Points on a hilly landscape, in no order, each with its height.
A ball rolls from a point to the lowest of its 5 nearest points, and stops where none of them is lower. Distance is the straight distance between rows; heights are no part of it.
k747 (h 280): [175 100 129 141 132 141  60 148 138 100 142 131 123 144 134 142 127 156
  86 109 117  87  82]
k501 (h 365): [126 113 129 124 150 111 103 163 129 102 121 155 106 149 129 150 126 152
 129 101 123 109 152]
k249 (h 560): [163 107  74 114 121 158  98  82 135  58 152 122 141 128 146 133 136 132
 145 159 100  68 177]
k52 (h 450): [ 92 126 142 107  94  95 112 242 133 133 163 130 191 104 144  91 123 162
 134  83 101 105 179]
k413 (h 370): [168 103 133 117 149 113  44 175 139  58 156 122 132 148 135 139 109 193
 107 114 105  82 129]
k598 (h 402): [ 81 153 166 130 118  80 108 181 125 161 122 161 165 127 111 118 119 132
 163 126 125 144 182]
k520 (h 286): [149 125 158 148 103 111 109 181 122 140 140 185 122 173 154 152 143 144
 128 154 163 132 120]
k58 (h 320): [ 99 155 160 113 138  93  95 180 118 121 120 155 120 163 101 137 126 166
 141 101 125 124 168]
k578 (h 119): [ 93 115  97 134 153 126 178 106 141 136 106 149 114 106 153 133 116  99
 143 136 143 150 163]
k695 (h 681): [158 106  51  85  93 196 121  67 142  45 144 102 157 144 128 138 143 110
 131 168  96  86 193]
k858 (h 249): [ 90 171 119 141 118 124 147 116 130 165  99  93  91 155  60 142 124 100
 128 129 152 175  97]
k947 (h 245): [122 173 146 133 102 104 178 138 113 162 129 125 109 150 124 130 141 112
 145 183 179 204 114]
k152 (h 341): [ 56 190 120 140 117  93 155  95 136 149 123 124 143 136  86 127  90  82
 176 189 166 207 134]
k64 (h 422): [165  98 121 114 154 118  62 145 138  59 151 122 121 138 138 138 111 174
 115 110  95  72 140]
k427 (h 197): [154 149 153 144 100 123 117 170 111 160 118 135 106 170 117 144 151 130
 107 125 155 140  84]
k601 (h 379): [147 122 197 102 153 171 195  95  95 175 116 110 139 114 105 108 135 148
 106 104 131 146  52]
k883 (h 786): [192 143 135 121 109 208  76  70 171  47 115  76 217 121  97 103 129 137
  74 176  78  69 101]
k655 (h 346): [143 104  99 131 140 139 122 113 129 110 126 132  94 127 146 142 139 125
 116 112 129 106 125]
k965 (h 300): [ 92 101 110 133 152 112 158 132 140 137 114 159 146  91 156 132 110 102
 154 127 124 133 174]
k161 (h 281): [166 119 160 140 111 115  62 198 134 113 148 181 132 180 148 158 129 171
 117 133 146 112 117]
k872 (h 268): [135 119 123 130 139 173 156  87 125 148 105 101 106 104 118 111 146 114
  88  85 115 112  73]
k386 (h 257): [117 214 175 165  93  55  88 116 132 176 150 121  69 174  90 122 101 138
 186 173 130 164  89]
k219 (h 256): [162 112 134 144 113 140 122 153 119 138 134 139 105 149 144 146 150 136
  96 117 154 120  87]
k5 (h 663): [141 109  53  91 105 176 131  50 132  59 132 106 139 126 139 136 154 103
 140 143  94  87 189]
k212 (h 308): [126 121 117 134 152 144 110 118 129 127  94 112  99 123  95 137 129 115
  87  80 102 106  93]
k288 (h 117): [116 129 107 134 134 158 172  95 130 161 103  92  84 119 110 124 136 106
  98  95 132 150  85]
k299 (h 312): [143  78  85 124 129 141 109 116 137 102 155 140 188  91 171 126 116 113
 173 146  90  75 192]
k406 (h 217): [102 103  94 121 168 119 144 114 131 105 109 143 109 109 141 137 114 122
 149 108 112 111 177]
k549 (h 193): [120 172 173 134 116 157 168 129 105 185 101  99 129 142  66 118 137 120
 107 118 138 159  47]
k779 (h 529): [150 125 144 133 161 161  77  77 144  70 100 114 158  99 103 113 115 135
  75  98  71  55  67]
k533 (h 460): [168  96  89 126 125 158  97 105 142  78 165 143 164 124 164 125 125 130
 166 168 102  67 186]
k132 (h 385): [ 93 147 173 119 120  83  98 199 122 144 133 173 172 134 120 122 122 155
 157 110 122 120 182]
k157 (h 224): [ 93 120 117 127 163 111 138 142 132 117 106 152 108 124 126 142 116 129
 146 108 124 129 168]
k632 (h 114): [158 136 175 121 107 136 170 147  97 189 121 102 122 138 105 126 153 130
 110 126 155 168  58]
k628 (h 463): [140 122 130 116 123 125 200 122 115 160 131 115  95 127 159 131 143 125
 126 152 179 185 118]
k692 (h 56): [156  85 124 132 149 126  86 154 137  85 160 166 146 132 161 137 110 159
 149 137 112  77 157]
k92 (h 173): [ 89 102 118 110 169 110 138 161 129  96 131 140 149  93 141 115 107 142
 156  94  94  99 184]
k410 (h 227): [189  94 138 145 130 126  43 181 150  87 166 164 137 167 155 147 117 182
 120 145 132  91 121]
k304 (h 318): [127 100 103 111 166 114 108 130 125  69 135 137 115 119 142 135 110 149
 144 104  97  82 171]
k11 (h 202): [120 207 165 158  88  81 140 132 117 167 142 138 112 161 114 112 130 114
 178 207 162 196 107]
k103 (h 218): [ 90 192 127 144 103 107 150 109 126 161 114  93  94 163  71 136 123 101
 154 158 163 189 101]
k956 (h 398): [124 117 135 140 118 118 190 141 120 149 135 163 137 117 177 130 135 116
 137 173 171 171 135]
k659 (h 225): [ 97  92 104 111 150 112 136 169 120  95 151 115 178  73 154  99 102 135
 158  92  75  85 193]
k72 (h 573): [168 101  87 128 126 152 108  89 137  84 149 127 113 130 159 133 145 130
 129 138 116  79 146]
k587 (h 340): [109  89 134 135 136 102 121 183 135 137 132 174 175 105 156 133 117 119
 155 127 118 119 168]
k565 (h 549): [135 106 114 131 130 133 191 107 129 139 143 144 113 111 187 124 142 121
 139 152 166 151 139]
k880 (h 234): [184  86 123 140 138 138  64 158 149  81 168 161 142 148 166 141 111 171
 140 155 125  81 138]
k332 (h 88): [100 166 158 142 130 164 153 120 122 175  80 107 120 140  54 119 126 111
 100 101 125 141  56]
k111 (h 242): [136 119 166 130 121 105  81 197 130 118 146 192 152 165 145 150 122 166
 137 131 134 111 151]
k220 (h 236): [130 124 119 136 132 153 138 119 126 151  99 114  94 128 109 135 140 111
  88  92 125 126  85]
k292 (h 325): [133  94 125 139 140 120 119 156 135 112 138 178 136 132 162 145 120 136
 144 132 131 104 153]
k86 (h 307): [ 79 155 149 151 110  89 136 151 128 174 115 164 164 121 123 122 114  88
 161 176 150 190 155]
k895 (h 337): [ 63 165 126 142 124  96 161 127 139 162 110 142 149 123 108 126 103  85
 162 175 158 202 152]
k229 (h 448): [152 108  78 113 144 142 100  72 129  75 119  98 108 113 123 134 136 123
 109  96  85  73 144]
k564 (h 126): [148 194 175 143  80 113 133 151  95 192 125  99 111 168  87 121 153 123
 133 149 153 170  57]
k876 (h 348): [129 142 151 124 129 104  84 174 122 123 115 154 107 172 105 154 133 151
 121 106 133 123 136]
k49 (h 631): [173  93 103 139 118 151 127 108 134 108 161 141 113 131 177 130 147 137
 133 146 145  95 125]
k813 (h 727): [191 113  76 111 100 186  84  78 144  58 152  88 149 140 125 131 151 125
 110 161 103  78 149]
k592 (h 211): [124 213 179 159  92  69  86 142 116 177 135 143  91 178 104 125 122 137
 169 169 140 153 120]
k48 (h 334): [123 100 106 125 157 119 130 131 134 102 125 156 116 122 150 141 123 134
 145 117 118  99 160]
k443 (h 316): [ 91 163 158 143 115  87 122 164 126 159 115 168 138 151 112 135 123 118
 162 155 144 160 161]
k210 (h 142): [126 150 179 109 114  87  67 206 123 117 147 182 150 169 127 135 127 199
 139 111 126 108 160]
k301 (h 212): [ 90 135 119 129 155 114 142 130 134 131  96 138  94 141 104 149 120 121
 138 114 136 145 156]
k649 (h 333): [136 109  99 120 154 142  97  94 130  93 104  96 103 104 107 131 130 119
  94  77  83  79 112]
k943 (h 297): [128 142 143 132 136 122  80 161 124 135  98 127 107 156  78 146 133 139
  94  80 115 114 103]
k702 (h 384): [119 108 145 150 116 109 138 172 134 149 131 191 156 131 168 140 126 115
 146 157 146 140 149]
k937 (h 305): [116 120 107 131 151 155 135  97 134 137  89 100  89 111  97 133 131 100
  92  76 107 116  93]
k890 (h 229): [177 131 162 149  90 130 107 184 106 154 144 147 120 172 140 148 157 153
 102 136 166 137  76]
k259 (h 519): [150 108 139  87 129 176 185  41 109 170 142  59 125  93 146 103 161 123
 108  89 126 144 106]
k123 (h 270): [119 112  86 125 150 140 146  87 133 122 103 114  74 114 128 137 132 109
 113  99 122 120 134]
k984 (h 542): [136 110  74  90 144 140 100  71 117  38 127  86 117 110 117 130 126 132
 128 108  70  67 182]
k460 (h 324): [104 107 111 140 145 126 186 116 138 147 119 161 130 102 171 131 125  98
 144 152 152 159 154]
k726 (h 271): [100 151 128 136 138 128 121 132 128 157  85 109  90 148  61 142 127 113
 104  91 123 141 101]
k697 (h 240): [ 94 140  97 129 137 142 176 103 140 158  98  96  77 131  96 138 125 102
 114 120 153 172 110]
k99 (h 400): [150 111 121 117 124 177 168  63 116 151 136  80 117  97 142 108 161 119
  98  93 123 120  90]
k300 (h 175): [156 163 170 131  88 109 160 162  95 176 136 122 105 164 125 134 160 128
 136 167 175 190  89]
k352 (h 306): [ 97 167 133 134 112 110 187 126 127 155 123 124 118 143 117 125 123 103
 148 186 178 214 122]
k163 (h 161): [156 187 170 149  79 104 118 165  99 174 129 136 103 180 112 136 159 131
 130 158 164 163  82]
k749 (h 429): [ 95 159 170 102  98  92 101 225 129 124 158 161 185 130 132  92 126 190
 136  93 106  97 178]
k538 (h 209): [108 107 113 105 166 114 126 159 119  59 148 125 146 103 149 109 100 164
 148  96  81  73 183]
k690 (h 332): [ 96 104  82  99 176 123 142  97 120  73 119 116 125  86 140 120 110 130
 161  99  79  83 202]
k171 (h 338): [ 53 161  93 129 144 119 193  93 149 142 108 118 125 123 100 134  87  81
 149 165 172 205 145]
k786 (h 109): [140  67 106 136 132 120 108 148 138 117 157 158 183  93 176 127 114 121
 168 140 102  81 177]
k456 (h 439): [160 121 137 131 134 188 127  59 128 103 124 110 152  99 124  96 142 127
  84 105  98  74  64]
k724 (h 313): [134  73 138 124 124 105  92 208 138 125 165 156 195 102 164 125 104 146
 155 115 100  91 173]
k979 (h 387): [ 74 139 152 135 120  80 118 176 132 170 115 155 172 113 118 124 112 106
 162 133 129 163 183]
k641 (h 214): [106 181 147 146 111 112 101 138 119 167  98 113  95 168  58 140 128 119
 129 114 136 146 107]
k266 (h 506): [130 112  72 119 125 156 166  55 134 106 136 130 119 110 180 124 152 108
 149 135 127 111 169]
k435 (h 162): [136 206 167 154  81  88 124 142 105 183 134 122  97 175 101 125 143 124
 154 176 156 179  88]
k282 (h 367): [149 122 119 101 157 123  59 103 129  39 118  54 140  95  99 116 105 154
  82  78  54  54 113]
k819 (h 319): [111 124 100 134 141 133 171 108 138 140 107 128  82 127 137 140 132 108
 124 125 152 154 134]
k866 (h 283): [149 107 118 137 136 129 106 141 125 113 124 148 102 144 139 148 137 137
 115 115 132 106 122]
k489 (h 77): [134 114  87 124 132 150 178  73 128 131 132 120  91 111 173 126 149 116
 127 126 146 133 139]
k428 (h 395): [ 89 126 140 146 105  83 122 175 131 179 120 158 180 100 134 127 118  86
 153 155 135 180 171]
k363 (h 369): [127 140 204 104 162 184 204  83 100 162 101 117 132 119  86 103 128 153
 105 107 128 143  46]
k619 (h 277): [123 162 170  93 119  95  68 214 127  82 157 158 149 167 124 118 125 224
 115  93 117  99 154]
k904 (h 389): [190 100 109 134 139 137  44 131 148  71 154 113 129 136 139 138 119 161
 106 130 102  71 114]
k444 (h 481): [190 101 114 133 112 172 108  95 130 115 154 106 129 117 148 120 157 138
  94 122 124  86  85]
k118 (h 203): [107 103 130 105 151 111 122 187 126  78 155 136 162 103 149 105 102 172
 148  90  85  78 177]
k527 (h 115): [ 89 172 174 137 149 182 179 100 121 159  79 116 125 134  43 109 119 120
 104 105 120 137  45]
k44 (h 299): [154 112 150 119 130 174 168  86 108 163 127  95 126 103 135 110 148 129
  95  96 127 120  66]
k291 (h 294): [110 159 162 152 100  97 134 168 119 162 122 177 137 154 136 134 135 113
 155 178 155 166 143]
k172 (h 565): [161 108  70 102 128 151  85  77 128  45 140  98 133 127 130 136 131 131
 129 134  86  66 172]
k605 (h 443): [115  99 134 155  98 104 152 173 131 181 135 170 181  96 176 122 131  84
 140 172 153 183 146]
k303 (h 432): [114 122  70 117 145 152 184  52 139 128 115 104  79 105 158 125 143 104
 128 115 139 142 148]
k626 (h 425): [122 125  98 102 140 146 209  58 129 157 133  77  84 102 161 116 138 108
 124 124 164 184 137]
k554 (h 213): [ 80 123  83 120 167 129 170  90 144 125  92 121  85 116 116 138 111 103
 144 111 133 150 162]
k77 (h 309): [105 138 104 119 136 145 200  91 136 163 113  83  81 122 118 130 128 102
 116 121 161 185 105]
k998 (h 87): [146 117 115 102 160 114  73 135 123  48 130  80 116 117 114 128 112 164
  88  76  77  71 129]
k473 (h 219): [121  76 110 120 146 117 114 152 131 102 153 143 172  89 164 122 105 137
 164 117  84  76 184]
k935 (h 716): [187 122  96 116 100 197  83  66 148  73 135  78 170 120 114 112 151 118
  87 142  88  70 106]
k854 (h 301): [148 139 158 142 107 108  85 185 119 133 133 178 122 180 135 159 138 153
 120 135 152 126 119]
k433 (h 467): [147 112 112 105 127 153 190  71 116 160 141  77  93 103 155 120 155 120
 109 107 148 157 111]
k714 (h 145): [117 121 131 143 124 117 165 147 123 146 124 170 124 133 157 139 134 113
 140 158 162 153 137]
k65 (h 474): [112 111 131 135 122 115 200 135 126 170 143 153 159  91 186 109 122  92
 136 179 169 199 144]
k217 (h 502): [183 101  97 132 129 152  77 110 140  74 165 126 127 137 158 133 129 146
 132 154 114  69 144]
k47 (h 261): [142 147 154 150 100 112 136 173 111 151 129 164 111 167 143 146 149 132
 130 158 166 155 115]
k525 (h 383): [157 106 115 132 122 151 157 108 118 144 137 111  95 121 154 130 155 126
 106 117 149 126  98]
k134 (h 255): [ 93 173 152 133 128  88 102 153 125 150 110 142 104 166  83 143 125 139
 155 126 138 147 157]
k32 (h 206): [136 187 175 153  85  88 103 166 108 163 129 167 111 182 133 139 147 134
 146 166 158 155 119]
k211 (h 328): [ 74 172 109 128 125 114 187 100 137 146 107 109 108 144  92 134 108  90
 146 168 181 213 122]
k734 (h 101): [155 106 117 121 153 135  62 111 133  79 117 100 129 113 113 134 118 140
  86  82  79  72  96]
k504 (h 296): [105 144 147 148  97 102 176 159 118 175 132 161 165 115 158 113 130  87
 143 197 165 210 134]
k23 (h 352): [144 100 146 154 118 120 121 179 134 133 147 195 152 143 171 143 127 139
 143 156 153 116 136]
k322 (h 336): [113 167 153 123 110 104 199 134 109 162 145 136 153 121 136 102 126 101
 152 211 178 244 124]
k213 (h 378): [118  87 106 139 139 123 141 127 136 129 131 167 160  93 180 131 116 109
 158 139 117 111 168]
k280 (h 228): [141 143 148 143 111 133  98 163 116 153 107 136 113 161 102 147 143 129
  92 105 135 129  77]
k19 (h 390): [172 113 166 117 132 191 148  62 113 125 144 102 159  97 134  93 160 146
  93 105 118  86  66]
k693 (h 718): [197 116 112 128 121 169  36  93 155  60 131  78 172 119 115 120 125 140
  88 148  75  63 104]
k2 (h 99): [109  94 121 114 162 114 123 162 128  90 137 153 151 101 149 122 109 143
 157 106  99  88 180]
k624 (h 303): [116 150 124 133 118 129 178 126 124 163 111 103  89 143 107 137 135 110
 121 138 167 183  99]
k399 (h 293): [123 115 112 129 149 124 124 134 131 116 107 141  87 139 121 152 127 127
 123 106 128 121 136]
k894 (h 127): [111 209 163 154  96 121 125 116 116 189 107  90 108 161  46 124 127 112
 142 134 132 154  57]
k374 (h 343): [136 106 102 105 164 118  96 120 123  54 132 108 107 120 127 133 115 152
 123  89  84  77 159]
k287 (h 233): [ 96 203 169 156 105  68 103 125 126 165 127 141 107 164  89 128 110 123
 182 175 144 168 139]
k471 (h 262): [ 76 192 167 151 108  66 112 131 127 174 130 147 137 142  99 115 102 110
 190 181 140 176 152]
k244 (h 291): [ 76 160 107 135 138 116 167 116 142 148  96 120  93 147  90 144 112  99
 147 141 160 181 136]
k336 (h 322): [162  55 110 145 111 117  83 180 147 134 175 150 199  93 180 126 109 121
 167 149 104  86 171]
k155 (h 364): [ 64 131 140 122 142  89 131 178 130 148 117 138 169 103 109 116 113 120
 158 107 117 150 194]
k463 (h 397): [186 105 159 139 122 176 120 120 120 134 144 119 147 117 137 111 145 151
  84 110 130  94  46]
k275 (h 222): [112  98 141 119 145 102 109 185 127 109 140 166 165 120 146 129 109 156
 154 113 106  97 175]
k588 (h 335): [101 160 119 116 121 123 201 110 126 161 123  93  97 140 109 133 127 105
 132 158 180 215 111]
k366 (h 627): [141 117 102  91 124 171 187  32 120 153 142  61 106 103 163 110 167 115
 118  99 137 150 137]
k393 (h 484): [159 129 154 135 148 181 110  70 134  88 110 127 159 100 120 101 132 136
  75 109  94  64  55]
k148 (h 401): [147 101 111 107 162 118  85 137 128  47 146 118 121 127 136 132 106 169
 125 108  88  69 160]
k940 (h 282): [116 189 188 126 111  74  72 175 114 151 134 171 125 173 106 129 129 174
 158 124 134 123 163]
k325 (h 288): [ 68 171 135 148 109  88 150 126 133 172 127 140 165 115 109 109  98  72
 166 195 156 215 139]
k313 (h 258): [134 101 151 114 141 108  82 202 137  89 168 170 170 137 152 129 104 185
 142 113 107  84 165]
k743 (h 266): [ 95 150 124 136 127 113 159 134 131 155 104 142 103 149 114 142 125 108
 139 149 163 176 131]
k680 (h 342): [157 120 141 129 112 133 173 142 110 155 135 124  99 140 154 139 155 133
 117 143 173 161  99]
k424 (h 749): [188 124 126 128 115 194  80  67 147  76 135  91 184 108 118 103 140 133
  83 136  88  61  78]
k276 (h 358): [129 130 161 136 153 187 160  74 124 130 100 123 131 102 109 101 133 128
  80  91 107  96  55]
k686 (h 323): [120 140 177 126 152 185 186  90 113 158  94 114 124 112  89 102 128 134
  90  96 121 126  49]
k677 (h 274): [ 95 192 154 150  96  84 158 121 121 170 151 137 153 134 117  96 114  91
 174 220 164 223 118]
k534 (h 73): [ 97 117  92 118 173 123 146 107 137 109  99 127  83 118 119 141 117 119
 135 100 116 123 166]
k891 (h 284): [138 122 126 112 130 155 197  92 117 180 120  76  96 110 124 122 139 117
 102 104 149 169  86]
k888 (h 477): [147 105  83 123 145 140 115  89 135  89 128 132 100 117 152 139 137 126
 135 120 109  88 152]
k878 (h 278): [106 130 115 122 156 119 112 140 129 123  96 121  85 140  88 147 124 129
 115  83 118 127 139]
k85 (h 368): [148 125 164 144 134 168 133 125 113 146 113 126 135 123 114 118 140 132
  77  97 124 110  42]
k343 (h 411): [144 110 148  85 138 144 204  75 113 196 134  55 110 104 128 120 136 123
 117 105 148 194  94]
k79 (h 90): [166  96 125 141 135 127  78 156 140  91 151 157 118 153 152 147 121 158
 124 128 132  89 125]
k35 (h 183): [146 126 146 119 120 150 184 123 108 180 118  87 108 124 119 124 144 125
  98 113 150 163  70]
k771 (h 355): [137 125 150 141 106 115 176 160 115 155 136 161 124 139 169 133 143 126
 135 173 180 172 121]
k739 (h 292): [159  80 124 146 131 135 102 150 143 105 166 177 161 122 177 135 116 141
 157 157 121  83 154]
k62 (h 575): [156 106  94 123 120 167 122  70 129 113 133  99 106 111 140 123 156 115
  98 107 113  87 106]
k404 (h 679): [165 105  96 108 108 171 156  59 119 126 158  87 113 111 165 120 176 126
 119 118 135 114 124]
k958 (h 418): [173 110 137 143 130 177 113  98 125 122 134 112 136 114 137 109 149 135
  83 101 115  87  61]
k373 (h 315): [104 139 148 133 135  97 117 167 125 134 112 169 126 151 121 148 125 136
 147 124 136 134 161]
k682 (h 451): [118  80 125 153 114 106 134 170 139 159 138 174 177  92 180 132 122  96
 149 148 134 139 159]
k917 (h 321): [112 133 140 137 151 163 123 115 127 143  82 117 114 122  78 123 125 113
  83  77 101 108  69]
k556 (h 163): [130 176 154 147  98 120 126 152 110 177 110 119 101 169  87 141 150 120
 117 131 147 154  78]
k311 (h 392): [ 96 131 158 147 110  90 119 178 130 171 120 176 171 122 134 128 120 108
 157 152 137 162 165]
k122 (h 226): [ 91  94 103 117 163 109 146 139 131 115 124 138 153  80 150 119 106 119
 164 104  99 107 194]
k488 (h 75): [162 101 112 135 135 143  88 122 131 104 127 122 108 127 132 139 135 132
  92  97 108  88 100]
k459 (h 260): [ 92 209 172 168  99  49 102 107 134 166 158 131  95 152  99 111  86 124
 202 191 135 177 104]
k570 (h 628): [154  95  91 134 123 149 141  95 136 105 154 149 127 116 184 131 143 127
 150 155 130  94 156]
k821 (h 353): [174 108 130 131 147 132  43 124 143  70 125  96 149 119 114 132 114 158
  81  97  78  62  87]
k737 (h 623): [148 106  60 102 106 179 137  56 137  73 147 117 137 127 158 132 158 113
 144 150 114  91 184]
k853 (h 403): [ 80 137 110 130 142 124 198 108 145 155 112 137 127 111 141 125 106  90
 142 165 170 197 146]
k195 (h 636): [129 111 112 112 135 134 209  84 122 150 145 119 108 102 190 117 139 119
 136 152 172 178 147]
k999 (h 376): [ 81 148 163 113 136  93 118 192 123 133 126 157 160 133 112 117 119 158
 156 100 121 123 189]
k405 (h 302): [ 84 141  79 123 151 149 199  68 147 151 101  75  74 117 106 133 110  92
 118 111 151 179 119]
k746 (h 121): [ 97 170 151 146 102  96 168 147 122 170 129 157 159 128 134 113 124  94
 160 206 165 209 132]
k584 (h 298): [104 139 138 114 137 171 205  87 124 186  99  68 109 111  85 115 123 108
 104 103 137 171  64]
k31 (h 279): [172 109 138 146 111 140  82 166 128 124 134 146 117 161 141 151 139 152
  94 118 144 109  77]
k654 (h 326): [ 87 120 146 120 117  82 112 205 132 155 133 144 185  98 126 115 120 128
 152 105 115 137 192]
k802 (h 259): [158 119 146 139 111 150 145 142 110 158 128 118 110 137 130 134 154 128
  90 114 151 131  68]
k476 (h 272): [ 88 155 146 134 138  95 129 156 129 140 103 155 120 150 100 140 118 124
 152 134 140 154 166]
k892 (h 446): [122 107  66 108 154 138 133  64 130  82 112 114  97 107 136 136 137 114
 135 105  94  94 171]
k208 (h 680): [171 109  74 110 100 184 116  62 134  85 149 100 126 128 138 126 164 118
 115 134 113  86 137]
k180 (h 571): [188  97 104 138 124 153  97 115 141  93 162 133 119 135 165 136 144 145
 124 145 135  86 122]
k226 (h 357): [103 161 179 138 112  80  95 180 120 155 124 183 149 151 121 132 129 140
 162 145 135 140 170]
k835 (h 710): [202 117  88 119 106 182  57  87 149  61 147  78 160 130 116 120 138 132
  96 156  92  70 122]
k451 (h 290): [158 117 150 116 136 109  44 186 135  85 139 145 131 168 123 151 123 188
 100  98 115  98 118]
k233 (h 388): [ 72 130 120 141 137 104 160 144 141 167 107 152 160 102 127 128 103  83
 150 154 143 184 167]
k392 (h 382): [136 119 138 134 157 155  92 118 133 111  94 124 126 117  96 125 122 125
  73  76  91  85  69]
k760 (h 199): [ 97 196 140 151 103  92 136 119 123 161 119 113  97 167  82 134 121 109
 161 170 160 185 112]
k864 (h 66): [139 126 143 110 147 109  60 173 129  87 125 122 117 148 101 144 124 177
  87  71 102  98 117]
k991 (h 377): [172 109 104 112 147 130  50 112 130  47 141  85 126 121 123 131 115 157
 101 110  78  64 133]
k403 (h 656): [173 118  84 102 113 168  68  68 139  52 129  70 156 117 100 129 132 119
  93 131  71  60 138]
k317 (h 251): [115 144 163 103 133  97  86 207 127  91 141 162 143 157 124 125 122 198
 129  96 113 102 164]
k637 (h 554): [159 110 109  97 104 191 153  39 116 128 149  70 137 104 140 107 179 119
 102 100 118 107 117]
k486 (h 366): [ 66 164 110 129 130 113 194 107 143 149 115 127 136 125 108 126  96  79
 149 178 171 213 138]
k733 (h 194): [ 96 159 141 137 133 167 174 107 126 170  82  96 113 128  61 120 124 107
 100  96 129 147  61]
k298 (h 386): [ 70 179 125 158  90  55  93 110 126 183 169 116 182  91 101  90  76  56
 176 205 136 226 125]
k944 (h 339): [114 100  94 128 152 126 151 103 135 113 119 155 120 102 166 138 124 115
 152 128 119 112 169]
k251 (h 459): [167 112 140 144 139 167  78 109 141  97 123 122 145 117 125 118 130 138
  76 105  99  73  54]
k924 (h 317): [116  71 122 122 114  86 104 212 137 144 161 132 191  86 160 125 114 122
 150 103 104 117 180]
k745 (h 304): [150 115 160 110 137 108  59 212 139  76 168 165 158 160 140 134 110 215
 126 113 116  87 149]
k930 (h 351): [140 121 139 115 158 124  63 151 129  81 109 103 130 121  94 131 112 157
  71  62  83  85  96]
k446 (h 285): [161 108 148 105 121 141 190 113 101 181 136  85 105 117 139 124 152 128
 111 121 160 174  87]
k794 (h 265): [ 97  94 123 116 137  97 129 200 131 131 145 132 181  87 148 112 110 136
 150  89  93 110 190]
k595 (h 205): [118 163 145 142 110 110 125 156 117 154 109 143  95 167 104 148 141 121
 132 138 154 159 120]
k490 (h 404): [111 140 137 126 122 114 205 131 119 160 131 141 129 124 151 122 125 107
 140 183 181 211 130]
k742 (h 528): [137 106  84 123 127 152 159  77 135 107 140 137 122 109 184 126 147 117
 148 141 133 108 161]
k931 (h 143): [ 99 131  78 111 149 149 208  56 148 150 117  87  77 103 146 119 122  98
 124 119 158 179 139]
k83 (h 232): [ 85 139  93 132 145 148 171  90 146 153  86  87  75 127  81 138 117  98
 110 102 140 160 106]
k380 (h 310): [142 127 150 125 122 104  66 185 124 113 131 165 116 173 123 156 132 168
 115 108 131 111 128]

Where does a ball stop that starts at each point below?
k883 -> k488
k298 -> k564
k520 -> k564
k935 -> k488
k835 -> k488

Call two points neighbours if one is among the 5 nearest of the other. Go from one point of each pair to the other, from neighbour to neighbour, staying as low as possible. Name the highest point that can't be avoided.
k488 / k288 -> k747
k332 / k632 -> k549
k534 / k2 -> k122
k578 / k692 -> k313
k864 / k534 -> k451
k534 / k578 -> k554
k2 / k786 -> k473
k998 / k488 -> k734
